Points, in no order, along strands that fork and pass close to each other.
In the rows, 128 means zero.
Points whose rows are less than 137 apart are linked; no others are. Some points are linked to none.
K_844: [117  92 105 146 150 160 139 151 146 166 153 104 165 108 168  51 128 124
 157  75  73 117 143 172 161 163 179 163  85 131  80  86 149 123 135 142]
K_592: [175 138  84 177 165 151 160 143 133 139 128 106  56 129 105 140 139 117
  97 129 182 111  97 133  79 176 110  96 139 178 126 142 121 148 125 103]
K_108: [ 90 178 154 117 112 145 109  89 104 113 132 145  95 125  95 126 106 141
 128 167 109 142 133 150 165 120 129 123 131  88 163 155 119  98 116 172]
K_703: [131  89  97 121 145 124 158 127 143 176 121  89 125  96 171  91 133 141
 132  73 107 133 146 148 127 169 114 170 122 149 112  86 103 107 111 129]
K_850: [131 163 156  62 122 117 111 110  98 126 133 134 161 211  78 164 130 134
 149 173  80 140 110 103 124  85 100 139 128  99 131 163 148  86 138 145]
K_502: [141 166 132  83 161 150 156 139 107 154 118 125 152 107 141 166  96 137
 127  79 206 110 101 124 132 111  80 153 123 164 141 154 119 163 143 109]
K_529: [154 100 130 143 111 107 114 163 179 147 120 100 180 147 164 125 113 145
 105  88 171 120 133  81 108 134  94 137 164 154 137 141  89 142 104 134]
K_544: [129 118 146 144 100 113 109 116 109  46 143 176  89 102 111 130 121 166
 137 155  40 148 153 167 122 146 204 183  96 107 147 123 128  83 134 144]
K_495: [138 165 108 123 126 171 123 139  82 122 113 128 138 118 173  74 116 153
 130 121 152 148 132 179 161 136 125 163 105 139 106 107 140 110 119 128]
K_911: [155 109 136 158 143 116 142 132 138 137  99 116 138 140 125 195 108 105
 133  87 161 119 150  91 137 105 107 140 141 124  86 150  94 131 116  99]
K_580: [113  44 126 162  95  71  88 111 144  70 133 128 110 108 106 120 147 148
 139 156  48 121 164 106 138 145 221 151  99 117 115 101 117 116 149 136]
K_454: [105  43 142 175 103  82  83 120 158 108 126 118 130  99 118  97 153 140
 127 128  67 126 188 106 148 195 186 141  97 101 114 126 105 123 143 168]
K_450: [147 107 108 185 163 118 158 126 145 128 137 144  86 129  67 161 110 106
 108 143 162 117 144  98  63 126 138  80 158 145 182 170 142 166 130 124]
K_772: [147 116  76 196 137 120 126 160 187 181 117  63 133  96 136  63 179 103
 113 118 144 119 149  93 133 185 101 138 129 199  79 108 145 181 125 123]
K_828: [150 143 106 133 116 146 118 155 159 152  98 131 160  92 147 134  65 115
 109  78 195 127  85 116 116 104 105 113 193 110 170  92 128 163 111  89]
K_856: [132 150 119  71 122 120 127 128  96 125  83 125 146 105 157 131 144 159
 145 121 183 156 143 152 117 115  83 148 110 143 115 132 108 164 104 144]
K_608: [113 102  85 171 139 131 153 168 169 197 132  70  89 110 153  67 188 104
 109 140 141  87 135 130 135 194 133 130 102 192  86 111 148 160 137 115]
K_870: [ 96 107  98 120 159 141 170 110  96 131 140 154 124  99 174  60 150 109
 128 105 111  73 123 198 136 131 166 168  96 129 102  94 143 114 163 154]
K_7: [131  54  90 144 130  65 158 129 139  98 103  88 149  79 166 113 170 147
 176 116 112 122 176 110 120 119 159 140 121 157  82 100 124 136  88 155]
K_653: [138  58  90 154 149  84 137 133 146 148 108  78 132  96 155 128 185 113
 162  99 126 112 173 123 142 139 129 138 105 160  49 128 110 151 116 139]
K_491: [160 144  79 129 144 197 152 156 121 185 122 138 139 158 140  94 104 105
 107  89 173 109  29 110 100 136 109 127 141 145 144 126 127 149 160  93]
K_742: [133 151 108 117 124 145 106 105 139 126 124 116 145 132 119 141  86 147
 110 131 146 135 125 104 150 125 118 115 177 114 165 112  76 131 105 143]
K_33: [125 186 123  52 145 162 127 113  96 159 103 155 204 111 139  98 146 133
 138 107 151 139  33 107 137  80  94 158 129 128 137 133 148 177 136  76]
K_905: [136 149 144 141 117 131 130 110 137 116 157 141  87 166  73 179  99 111
 101 201 125 161 138  82 113  95 124  80 131 123 167 120 148 115 120 103]
K_17: [160 119 110  66 120 133 132 113 140 150 109 106 142 119 129 135 133 151
 136  86 102 178 116 142  99 159  77 163 129 110 149 127  86  81 120 132]
K_504: [130 145 164 136 132 122 100 108 100  88 141 113 132 148 147 144 108 129
 112 185 151 131 159 126 170 106 136 110 156 138  95 134 129  87 126 147]
K_941: [ 96 136 119 109 167 138 174 103  86 148 119 147 116 126 146  97 144 117
 127 121 137  78 123 189 134 142 130 140 104 117 108 140  96 111 157 160]
K_633: [121 146 138 104 160 125 141 122  93 149 149 122 199 109 183 132 123 134
 124  76 183  64 107 128 175  93 131 167 123 144  86 120  97 148 143 143]
K_607: [120  88 113 127 172  82 146 119 158 122 157 104 205  73 162  83 124 125
 136 113  83 122 161 160 184 146 151 135 136 141  68  71 119 111 124 170]
K_184: [122  64 143 162 129 105 113 148 189 164 119  91 159 136 124 134 150 107
 125 110  97 160 183  76 147 176 121 138 124 127  97 139 109 140 125 146]
K_435: [112 121 110 139 147 179 138 136 129 177 151 117 180 126 167  60 108 112
 104  80 106 111 110 152 176 150 144 164 123 137  98  87 150 114 137  97]
K_414: [180 160 108 164 161 174 159 128  87 115 132 160  65  88  67 112  76 103
 154 108 152 106  92 131  73 137 118  42 112 127 162 125 161 172 124 123]
K_321: [126 174 142 119 119 174 150 110 130 125 109 143  60  91  36 137  98 116
 145 139 125 136 102 121  85 136 102  67 102 103 194 146 133 143  99 105]
K_744: [129 112  63 165 117 131 130 128 129 176  98  94 161 102 169  52 156 150
 118 122 151 104 137 103 145 139 130 159 134 155  92  75 100 157 108 111]
K_679: [107 189 141 112  93 150 134 129 151 126 109 158  98 114  71 156  88 112
 163 142 173 141 118 109 104  73  97  86 138 106 185 178 140 186 125 150]
K_272: [166 178  97 117 144 167 135 140 101 127 141 168 158 105  99 128  51 113
 160 111 183 129  68 103 126  64 129 118 151 140 179 110 164 183 137 108]
K_615: [117  94 127 132 120 106 106 104 123  63 175 145 142 110 150 118  89 131
 135  97  70 157 149 166 159 130 179 157 155  93 134  97 108  84 131 148]
K_624: [114 181 110  94 137 153 120 107  76 130 103 153 159 122 157  69 134 136
 151 128 113 145 104 181 147 121 130 182 116 108 131 121 130 144 121 137]
K_600: [101 198 162  69 111 160 106 126 132  97 148 132 115 161  41 137 122 113
 168 180 104 137 110  90 154  83  87  92 130 122 145 201 139 145 111 175]
K_586: [152 149 164 145  86 153 114 126 151 119  98 138  87 156  96 206 107  84
 142 127 143 126 107  74  77  94 107  71 122  81 161 147 147 131 127  67]
K_804: [105 104 112  90 124  90 130 109 107 100 145 148 160  98 178  95 135 152
 146 109 130 138 142 190 130  80 137 153 119 123 127 109 116 126 113 184]
K_503: [ 96  95 148 146 129 105 106 112 157 121 110 133 145 125 133 117 130 127
  95 164 129 100 176 115 176 146 161 103 153 100 119 131  86 133 131 190]
K_380: [131 100  62 127 102 125 140 106 123 111 134 128 143  74 171  71 124 155
 155  79  63 132 115 178  99 148 174 192 100 104 153  63  96 121 122 143]
K_851: [ 96  90 144 116  99 104  85 106 143  99 145 135 126 124 161 130  96 155
 126 114  89 146 152 136 194 134 169 147 186  95 147 101  90 134 120 149]
K_315: [142  79 145 184 130 119 135 139 130 148 110  90  71 165 120 137 192 109
 130 125  97  99 146 128 112 192 127 131  99 138  54 145 111 113 129  96]
K_557: [139 171  91  66 141 159 151 130 135 184  99 121 115 113  91  97 135 127
 111 106 134 147  83 134  85 167  78 129 128 134 173 157 109 128 144 124]
K_696: [125 142 155 113 144 105 125 119  80  77 139 149 104 131 135 153 139 130
 162 166  96 175 154 184 154 104 149 160 129 125 101 139 150  67 129 147]
K_50: [145 146 138  89  93 121  97 129 145 131 103 131 110 137 110 155 149 148
 118 153 159 210 135 101  90 116  91 110 146 120 188 157 139 152 101 123]
K_648: [ 81 171 165  80  74  92  96 130  81 133 156 153 106 207  98 166 150 141
 170 181  54 153 110 155 148  81 135 127 157  88 156  96 194 146 169 125]
K_176: [123  72 135 179 156  93 147 135 133 123  91 111  87 130 133 134 231 102
 127 143  99  96 149 133 143 173 157 116  90 160  41 133 133 108 139 120]
K_289: [137 138 136 123 127 134 121 160  94 114 140 109 127 126 206  98 133 149
 122 136 186 127 164 137 143 126 123 131 101 167  85 136 140 116 118 146]
K_926: [128  97 106 127 154 127 117 113 139 118 140 118 157 108 136 116  92 107
 114  69  74 138 149 157 167 170 172 148 129  82 108  99  90  96 123 152]
K_598: [153 148 160 111 118  84 128 143 144 122 138 135 194 132 161 163  71 162
 113 103 186 105  96 115 163  83  83 136 159 144 138 128  69 152  95 149]
K_912: [136 123 122 146 146 149 124 156 143 163 140 126 191 117 149 116  66 119
  88  88 181 132 106 108 152 106 120 125 171 143 147  95 150 175 115  82]
K_38: [119  57  81 102 134  74 182 128 140  80 134 104 155  58 190  94 145 153
 170 112 115 111 139 146 105 102 165 123 115 170 108  72 128 119 102 173]
K_589: [126 181 153  90 127 149 128 121 141  93 173 156 117 153  23 131  74  99
 162 172 113 132 103  68 118  78  89  75 116 137 163 174 139 138 127 163]
K_946: [108 110 153  87  85  94  84 117  93  86 166 166 111 172 150 148 153 156
 164 185 116 154 131 156 157  68 135 131 174 126 135 125 138 123 141 185]
K_221: [120 114 186 148 126  84  92 131 124  41 158 164  93 123 138 122 156 131
 128 189  56 130 153 161 135 101 198 144 131 105 101  97 197  69 160 127]
K_163: [122 200 124 106 119 141 126 138 116 127 166 151 182 117 122 135  58 134
 146 131 199 121  66 106 162  44 105 114 179 142 194 133 163 195 131 128]
K_845: [146 110 139 194 138 143 134 144 144 151 102  95  55 168 124 153 182 101
 123 108 142  97 108 117  96 180 100 113 101 139  86 178 107 116 124  79]
K_253: [130 108  96 123 163 116 145 130  90 167 130 123 196 100 190 105 138 133
 138  56 156  85 100 129 154 108 132 173 112 135  74  78  94 166 134 113]
K_949: [120 112 155 183 113  89 102 115 153 139 125 108 116 158  79 173 153 109
  76 179  93 140 165  90 132 168 153  94 127 111 118 109 143 126 130  50]
K_158: [105 123 162  83  82  87  70 131  81  90 159 162 126 205 134 159 158 138
 184 177  63 165 113 137 151  67 146 154 164  99 152 109 176 124 156 163]
K_660: [ 81 128 149  70 104  85 114 104 103  99 148 176 134 156 119 145 150 158
 147 173 114 161 132 167 138  69 121 148 151  90 129 157 122 121 139 205]
K_329: [129 104 126 180 159 113 116 162 197 158 108  88 149 106 105 107 204  91
 110 160 146 120 156 102 150 180 104 103  99 156  50 157 135 154 153 169]
K_547: [109  91 170  80  80 116  79 114 133 119 147 152 105 158 158 171 109 157
 149 114 108 166 134 128 168 116 119 121 186  87 171 114  99 127 119 143]
K_422: [165 176 132 125 148 165 153 143 119 113 126 135  88 153  92 167 119 107
 120 140 163 148 112 106  78 132  93  77  95 152 136 177 147 140 127  94]
K_193: [113 106 139 146 149 140 131 159 153 158 134 106 205 116 166  85  96 120
 100  75 147 108 137 129 172 137 130 151 142 133 115 103 145 137 104 105]
K_830: [120 104  64 153 148 138 188 134 165  77 152 114 135  48 153  66 156 113
 159 113  76  90 149 180 126 139 209 141  90 148 102  72 120 130 141 159]
K_677: [142 145 102 126 153 191 150 133 123 163 142 117 144 153 119 100  82 109
  92 111 157 107  82 121 122 159 115 116 141 151 149 128 127 124 142 128]
K_199: [165 123 142 193 135 155 133 155 160 125 122 107  75 179 118 193 146  87
 114  91 146 110 107  90  66 154 113  76 109 123  94 168 138 136 126  73]
K_214: [123  61 146 151 143  98 128 138 118  96 117 136 127 148 149 131 160 107
 131 145  65 143 179 136 145 132 175 138  94 109  70 105 144 105 124 127]
K_267: [143 168 140 111 156 165 134 115 119 107 169 148 137 168  75 140  83  98
 146 150 153  97  96  82 122  82  92  90 125 153 157 171 130 104 147 155]
K_848: [132 146 157 103  93 134 138 125 140 135  95 149 113 163  97 212 104 104
 154 138 136 140 124  83 115  65  93 115 144  86 147 152 122 122 127  96]
K_441: [117 135 178  73  82 114  83 107 110 126 144 135 119 186  87 157 130 155
 128 188  82 165 130 105 126 118 119 132 131  99 166 154 146 109 141 126]
K_73: [117 121 159 115  97 126  90 126  98  92 140 144 103 146 164  91 127 168
 132 137  92 161 177 150 121 156 151 152  94 105 142 157 144  87 130 171]
K_210: [106 149 193 178 132 162 122 107 136 113 152 132  79 152  99 158 135 129
 109 144  94 141 143 138 116 177 143  93  80 108 139 152 151  66  93  71]
K_618: [127 115 147 146 143 132 152 117 105 130 103 131 110 149 118 190 125 103
 104 131 154 111 154 123 137 124 129 130 115 118  86 155 115 113 116 109]
K_448: [129 151 160  88  94 103 118 142 133 121 130 149 107 166 144 185 130 160
 128 160 180 181 150 116 135  73  81 120 153 133 143 147 131 158 102 124]
K_269: [ 68 178 145  91 114 153 120  94 106 129 141 151 135 133 115 122  94 126
 148 150 141 114 125 140 150  81 110 119 158  92 184 163 110 120 125 192]
K_471: [131 159 147 131 106 163  99 130 106 109 109 134  92 133 128  97 149 182
 108 162 129 163 144 141  95 186 125 124  76 116 154 157 126  91 111 154]
K_339: [125 158 104 128 143 190 132 127 129 185 145 108 163 146 147  67 103 123
  89 125 120 116  92 157 143 170 142 145 135 154 123 103 131  89 146 114]
K_95: [127 141 141 115 150  89 124 124 111 120 153 121 212 107 176 146  93 150
 121  93 173  98 112 133 178  99 109 143 155 141  89 102  85 135 113 157]
K_823: [153 114 118 178 147 139 138 167 153 152 103  91 128 115 151 150 136  96
 109  90 189 121 158 107 143 153 107 126 125 152  77 157 120 173 128  99]
K_609: [156  95 137 123  86 144  75 118 137 129  92 113 100 123 130 159  98 148
 118 101 100 168 148 114 138 145 148 139 146  79 135 109  99  95 119 107]
K_662: [ 99  50 100 148 117  85 130 146 184 141 126  72 181  68 127  84 138 140
 155  92  60 145 169 114 148 172 147 138  96 132  98  99 129 137 117 172]
K_79: [127 140 130 106 166 149 167 127  86 150 115 126 112 128 144 160 118 110
 122  94 171 106 129 155 150 130 104 139 100 141 102 148 108 123 136 131]
K_179: [128  81  87 177 142 102 159 135 118 135 102  90  85  96 161  82 194 121
 141 117 117  69 156 149 147 170 151 130  94 151  53 118 113 127 141 155]
K_318: [129 119 100 141  84 148 127 128 108 138 123 143 127  87 167  47 106 167
 144  97  74 126 137 153 116 171 177 182  87 107 160  89 125 105 125 141]
K_825: [116 125 182 105  79 111  72 110 105  85 161 156 116 174 130 129 145 171
 128 191  73 167 142 139 130 139 164 148 113  99 154 153 160  80 143 167]
K_619: [149 103  61  94 130 135 162 129 116  90 156 136 129  91 161  78 142 141
 149  75  69 139 113 192  97 138 141 177  90 137 126  75 106 111 129 164]
K_116: [124 122 142 199 157 139 147 126 166 116 159 114  91 138  92 145 133 106
  72 156 154 110 141 109  83 173 149  53 117 139 140 164 155 136 124 104]
K_977: [184 126 106 181 172 133 169 155 135 130 153 147 123 132 103 154  70 138
 123 119 172 104 117 108  89 133 142  74 151 147 152 170 151 165 151 134]
K_950: [ 99 178 136  79 125  94 110 111  90 153 160 153 200 111 178 112 101 148
 133 106 149 144  87 174 167  63  81 142 171 114 139  85 119 166  98 144]
K_682: [104 148 196 148 112  81 102 122  83  91 129 168  95 165 133 138 151 139
 130 204  78 116 152 169 138 116 181 124 118  93  99  94 204  85 136  94]
K_690: [144 101 139 156 143 108 117 161 203 132 127  96 139 109 142 115 169 104
  81 174 147 132 191 101 127 175 138  93 119 163  71 135 157 136 132 123]
K_754: [111 122 167 148 149 121 133 104  85 107  91 141  96 156 114 161 169 124
 108 166 138  91 139 140 122 126 143 107 106 133  74 153 118  79 131 119]
K_507: [139  64 119 153 102 107 120 130 154  44 165 142 112  84 127 108 132 151
 138 137  33 130 166 135 116 142 221 174  85 140 114  96 124  90 145 141]
K_838: [100 110 128 175 118 126 118 130 167 128 134 111 139 135 135 123 119 110
  72 141 173 105 169  98 149 131 142 104 163 121 151 141 105 179 130 141]
K_369: [ 89 213 112  73 125 143 137 107 126 159 148 153 180 116 110 146  78 127
 139 126 185 115  78 122 157  52  78 131 164 111 188 130 133 197 133 132]
K_355: [127 127  92 105 150 149 150 130  86 180 114 131 168 132 192  85 150 133
 132  83 161 105  79 148 139 114 103 181 107 142 112  86 118 142 129  92]
K_783: [100  98 165  99  87 115  95  97 137 119 147 139  89 173 120 174 107 145
 119 161  94 166 146 105 149 104 142 125 175  99 172 124 126 105 135 112]
K_811: [118 212 118  61 136 167 114 116  83 155 112 150 210 123 142  84 132 120
 150  99 130 142  57 156 159 106  92 161 128 104 141 146 145 152 134 122]
K_340: [161 161 132  39 108 151 108 119 127 130  79 120 133 112  79 161 135 137
 156 112  96 169 100 128 104 132  90 120 143  87 144 163 100  97 119 127]
K_745: [191 156 108  95  92 139 107 134 155 126  78 131 107  92  54 179 105 116
 150 121 130 174  95  80  54 130  94  82 173 109 192 152 113 123 136 115]
K_207: [135 119 146 149 149 122  95 127 121  96 149 107 158 140 143 121 110 131
 108 143 114 135 164 136 181 139 145 122 164 142  75 119 121  66 123 172]
K_96: [111  91 124 108 111 113 120 114 120 100 132 140 119 121 166  90 141 157
 136 135 117 141 155 156 103 125 154 158 110 126 139 122 119 102 119 176]
K_952: [119 102 125 173 157 111 116 166 180 163 107  84 175 113 119 132 144 101
 115 102 145 132 153 106 163 171  97 144 113 137  92 138 106 172 134 146]
K_287: [120 114  92 159 112 105 130 118 127 148  90 106 119  99 173  73 164 144
 106 127 174  93 171 111 112 152 128 158 128 146 118 107 100 137 121 141]
K_152: [ 77 157 183 103  68 111 111 123  99 153 162 147 105 231 109 191 128 121
 163 184 102 117 135 103 139  68 116 106 142  87 170 106 179 139 158 104]
K_451: [153 142 116  97  92 130 102 133 150 149  80 121 107  86 115 149 118 140
 122 105 150 187 122 101  80 151  91 123 170 114 200 142 120 137 111 104]
K_984: [ 94 175 173 124  85 170 107 102 127 103 128 145  68 131  55 154  97 131
 141 159 115 144 116 122 131 128 106  77 101  88 175 151 137  95 100 122]
K_716: [158 170 165  77 107 108 122 146 158 112 121 143 180 111 139 180  56 154
 151 100 159 142  58 107 143  70  63 108 176 117 163 137  83 133 106 135]
K_409: [196 159  61 112 159 151 171 150 119 168 104 164 168 110  97 116 107 143
 163  95 165 109  29 108  72  99 115 127 142 154 184 146 160 207 161  92]
K_470: [ 90 108 169 149 135 126 154  82 103 116 120 159  88 116  84 147 146 135
 115 170  70 123 156 153 123 139 164 154  95 102 138 122 125  60 130 106]
K_674: [122 159 152  76 108 101 130 122  99 127  96 148 115 162 124 199 127 128
 154 145 152 166 144 128 135  67  96 136 134 108 122 163 131 139 117 116]
K_262: [ 92 150 207 182 108 141 100 116 129  94 167 133  84 149 102 149 119 132
 107 189  75 136 151 123 155 146 159  86 118 108 143 144 168  57 122  94]
K_784: [ 74 160 148 121 116 148 121 108 127 130 165 158 124 149 121 129  93 124
 114 151 196 105 129 117 139  85 123 114 158 124 191 156 121 145 141 158]
K_590: [132  71 129 187 118 122  89 144 209 167 141  70 128 126  88 124 163 102
 102  95  90 146 157  75 124 203 116 130 136 125 124 157 135 142 125 115]
K_26: [167 155  88 102 144 183 145 167 114 175 107 158 166 129 142 107 135 126
 124  81 189 120  10 101  96 115  94 146 127 157 156 129 134 176 179  63]
K_171: [157 133 113 136 171 138 154 152 155 138 165 114 159 112 123 141  49 131
 101 105 165 154 138 127 138 120 113  93 171 161 156 109 159 168 109  99]
K_58: [125 117 151 169 160 114 134 147 191 106 156 116 130 117 133 114 133 104
  52 176 168 125 170 120 119 152 142  60 146 166 108 153 176 144 142 118]
K_85: [ 86 196 176 103  92 119 109 117 110 121 132 151  99 180  56 168 161 127
 142 224 103 141 131 111 122  79 111  79 104 112 141 143 184 118 114  99]
K_439: [102 166 124 135 155 191 157 111 115 127 116 131  78 119  61 127 104 107
 111 128 139 109  96 144 115 163  93  87 112 132 181 142 111 106 122 125]
K_224: [128  86 103 135 131 114 155 132 167  41 177 126 130  64 148  90 129 127
 133 130  70 115 158 151 116 115 206 148 114 144 105  81 125  89 141 165]
K_613: [208 149  66 124 146 136 150 154 148 156 102 148 136 105 111 125 103 137
 147  87 172 133  58 103  46 139  92 120 176 154 203 145 135 171 144 131]
K_430: [193 128  46 179 155 141 154 165 121 169 124 112  92 127 120 104 155 110
 112 104 175 101  70 115  88 170 110 138 177 182 137 108 137 183 148  84]
K_392: [120  61 139 129 156  83 136 113 113  85 144 144 152 147 157 145 140  99
 144 123  98 113 161 148 145  80 164 148 125 121  71 120 137  97 145 141]
K_225: [144 121 161 174 115 143 121 139 152 132 110 130 106 170 111 199 119  78
 115 104 127 118 130  65  92 132 124  98 127 102 130 160 153 131 121  55]
K_938: [139 159 105  82 137 143 153 120 110 175 103 137 198 114 165 106 139 156
 114 100 182 135  39 120 114  95  79 169 125 151 140  97 122 185 133  73]
K_578: [150 178 125  69 107 127 115 128 133 168  85 149 191  86 153 109 111 143
 130  70 159 126  62 140 105 106  80 131 166  93 177 128  89 155 108 123]
K_77: [112  96  58 168 129 102 148 126 123 156 103  87 173  72 166  50 179 133
 158 123 113  83 148 124 153 146 163 143 107 161  78  68 142 157 105 120]
K_162: [104  62  28 165 132 114 174 136 155 115 127  72 156  61 164  64 167 123
 180  94  90  88 137 143 134 145 189 136 103 153  97  83 133 172 121 161]
K_567: [114 100 114 114 166 130 147 146  85  85 148 129 129 113 183  62 145 112
 147  90 126  87 124 176 122 119 154 173  84 152  97 121 149 101 153 182]
K_826: [166 186  84 138 156 192 147 131  98 122 120 158 106  96  82 134  71 102
 142 118 182 102  80 126 100 112 113  82 116 132 162 126 153 185 141 110]
K_453: [124 140 170 135 130 122 101 130 117 100 152 121 117 168 145 183  93 114
 127 165 150 153 161 106 198  91 123 103 182 131 119 143 138 118 115 109]
K_172: [143 160 104 122 159 180 152 171  92 155 142 114  80 141 163  96 147 124
 102 143 199 110  94 156 140 176 105 112  80 169 103 140 149 129 155 103]
K_71: [169 156 121 123 147 169 133 159 138 142  98 110 118  97 132 165  86 109
 116  72 193 126  97 115 104 118  92 102 144 133 152 148 120 144 142  98]
K_538: [119 172 167 134 110 126 135 111 111 119 135 143  88 175  66 174 132 114
 116 217 113 134 129 104  81 112 116  71  98 133 147 119 170  99 117  61]
K_868: [115 124 168 154  95  91 110 112 137 135 119 124 120 190 117 168 158 115
  89 208  96 121 174 116 129 125 169 101 133 118 111  86 159 110 120  69]
K_755: [186 147 102 127 116 123 138 114 159 121 106 143 105 132  38 183 117 130
 138 139 139 147  96  68  48 110  89 107 163 138 191 163 110 141 135 113]
K_839: [126 185 134  96 156 182 141 155  69 150 123 130 123 128 151  80 146 123
 115 149 179 133 108 164 151 145 109 136 104 152 121 139 159 131 160 100]
K_261: [172 128 127 149 125 130 151 116 151 107 144 174  66 108  76 183  56  89
 183 131 149 146 124  96  73  84 125  48 135 102 166 151 156 164 124 108]
K_795: [ 85 190 113  55 117 113 131 104 110 161 142 146 193 114 139 133 117 153
 123 127 183 139  97 166 161  65  87 156 157 122 141 121 109 174 113 152]
K_964: [154 108 108 153 119 116 130 167 156 171 106  96 160 116 189 111 113 141
 145  35 193  97 100 104 110 122  91 155 147 159 120 126  93 156 115 116]
K_824: [117 127 164 121 142  99 105 112 103  59 141 161 107 114 150 115 148 126
 148 180  88 133 153 176 138  93 175 147 141 137 110 136 166  46 156 171]
K_638: [115 118 135 176 135 174 133 131 135 157 110 102 101 127 124 101 132 121
  94 111 136 110 147 147 133 187 144 129 110 116 125 124 120 123 114 118]
K_526: [144 172 150  97 142 135 122 119 110 111 139 125 159 193  94 164 117 123
 142 171 143 130 109  90 128  83  79 111 125 142 120 181 120  87 140 153]
K_197: [100 183 145  42 145 140 139 120 101 130 110 133 166 132  87 134 144 133
 158 130 145 130 119 144 148  91  97 135 131 126 126 215 133 178 120 168]
K_208: [117  88  98 171 126 171 143 160 152 177 133 102 117 124 161  35 154 133
 148 101  66  89 133 163 140 199 194 149  79 142  89  87 138 125 135 147]
K_934: [102 116 143  78 129  83 140 108 103 112 124 159 145 134 139 166 136 136
 149 116 132 153 134 166 131  59 119 163 149 108 124 147 111 125 126 169]
K_227: [ 96 126 117 127 150 126 123 102 133 143 131 119 172 122 159 131  92 116
 119  59 104 102 129 147 154 140 147 143 156  83 116 117  75 119 106 149]
K_438: [112 139 161 163 143 172 153 116 132 135 131 120  50 120  84 149 133 129
 109 133 105 138 122 137 100 188 113  88  90 134 165 144 128  74 112  72]
K_431: [ 83  85 134 176 133 117  92 124 153 128 118 119 162 102 123  85 145 129
 102 143  83 119 180 129 173 196 181 132 121 104 106 122 100 130 135 168]
K_729: [140  75 148 140 113  72 127 136 165 128 123 120 167 157 164 167 121 126
 126 103 151 121 163  85 137  97 108 141 160 129 112 133  88 131 110 129]
K_936: [125  93 154 207 112  99  88 123 185 135 138  88 107 126  83 163 164 111
  72 158  89 157 162  75 113 209 145 107 122 121 130 151 141 140 124  82]
K_852: [125 119  87 145 149 155 148 160 113 184 132  89  87 135 167  73 162 124
  90 136 187  80 108 150 154 180 130 130  84 179  80 109 130 137 154 105]
K_931: [134 116 125 100 128 133 135  95 122 166 122 113  92 123 102 138 139 149
 109 123  87 161 139 130 105 169 116 166 119 114 150 141  93  65 127 125]
K_140: [105 179 156  53 104 129 125 130 157 136 161 154 158 124 106 164  82 140
 177 116 155 140  82 130 165  60  71 104 186 115 183 133 102 158 116 163]
K_983: [126  90  98 162 150 118 161 132 131 106 112 126  91  71 146  72 170 136
 151 137  88  86 168 172 131 176 187 142  78 140  72 104 118 112 141 162]
K_81: [ 88 131 135 146 115 126 121 130 144 125 131 140 110 134 131 125 105 139
  93 156 202 110 160 120 124  98 138 115 164 134 170 137 130 175 118 143]
K_571: [164 150 143 106 118 144 112 153 111 120 104 114 114 135 169 135 141 144
 132 121 192 151 143 121 101 130  95 129  92 145 107 166 133 145 110 137]
K_614: [135  97 134 137 124 121 137 103  89  83 131 153 101 145 105 144 152 142
 126 137  43 136 130 163 101 143 168 179  97 113 114 112 120  65 141 129]
K_437: [140  72 147 128 104  79 117 134 137 143 101 134 136 184 153 168 144 143
 145 111 108 137 156  98  99 108 117 158 133 107 122 120 120 112 122 105]
K_746: [104 156 171 136 134 127 141 111 102 126  92 138  77 164  82 163 180 134
 109 196 138 115 134 137  96 131 114  94  92 156 129 148 132  88 124 112]
K_713: [104 145 164 119  95  77  98 129  91 131 137 153 108 198 134 151 169 128
 103 199  97 116 158 148  98 105 155 118 110  87 126 102 191 117 136  98]
K_968: [164 103  53 195 136 130 123 147 177 171 113  75 139 108 121  88 155 115
 102  79 160 115 103  95 109 168 104 154 169 194 116 102 133 181 129  99]
K_82: [133  70 144 163 100  89  99 133 128 120 124 118 117 164 141 147 170 133
 123 118  74 152 170  99 103 146 154 143 107 111  95 111 143 107 117  98]
K_384: [147  83 123 138 151 105 125 144 146 122 140 100 172 125 158  97 122 148
 126 116 110 135 155 132 162 151 145 128 133 155  52  95 107  92 118 169]
K_603: [156 137 153 150 120 134 115 126 161  97 163 131 115 177 109 189  96 104
 107 169 122 150 149  72 153 103 134  70 163 112 136 124 141 134 115  85]
K_472: [165 108  91  86 150 139 156 136  93  90 126 136  93 133 153 114 155 124
 159  92  85 133 100 193 107 149 125 167 101 121  95 130  89  97 136 165]
K_769: [123 140 112  89 144 133 150  92  90  92 136 165  95 111 110 115 140 134
 131 110  56 133 123 200 110 161 154 171  96  99 141 125  86  83 142 159]
K_973: [ 97 101 136 126 127 111 148  87 129 147 120 131  85 128  87 157 147 142
  94 169  87 138 167 133 119 157 139 148 123 125 153 143 104  70 128 100]

A fork is a point with three links. Follow the links from the first point to the second and name the forks in between, in order.
K_392; K_964: K_729
K_471; K_50: K_73 K_934 K_674
K_82; K_221: K_729 K_911 K_952
K_941; K_409: K_79 K_912 K_435 K_26
K_983; K_81: K_830 K_507
K_329; K_384: K_952 K_911 K_618 K_538

A fork is a point with three links, a tip a point with one. Leave the first point through the second and follow the links. Name the first fork or tip that comes.
K_580; K_454: K_262
K_984; K_108: K_507
K_905; K_603: K_607
K_713; K_868: K_952
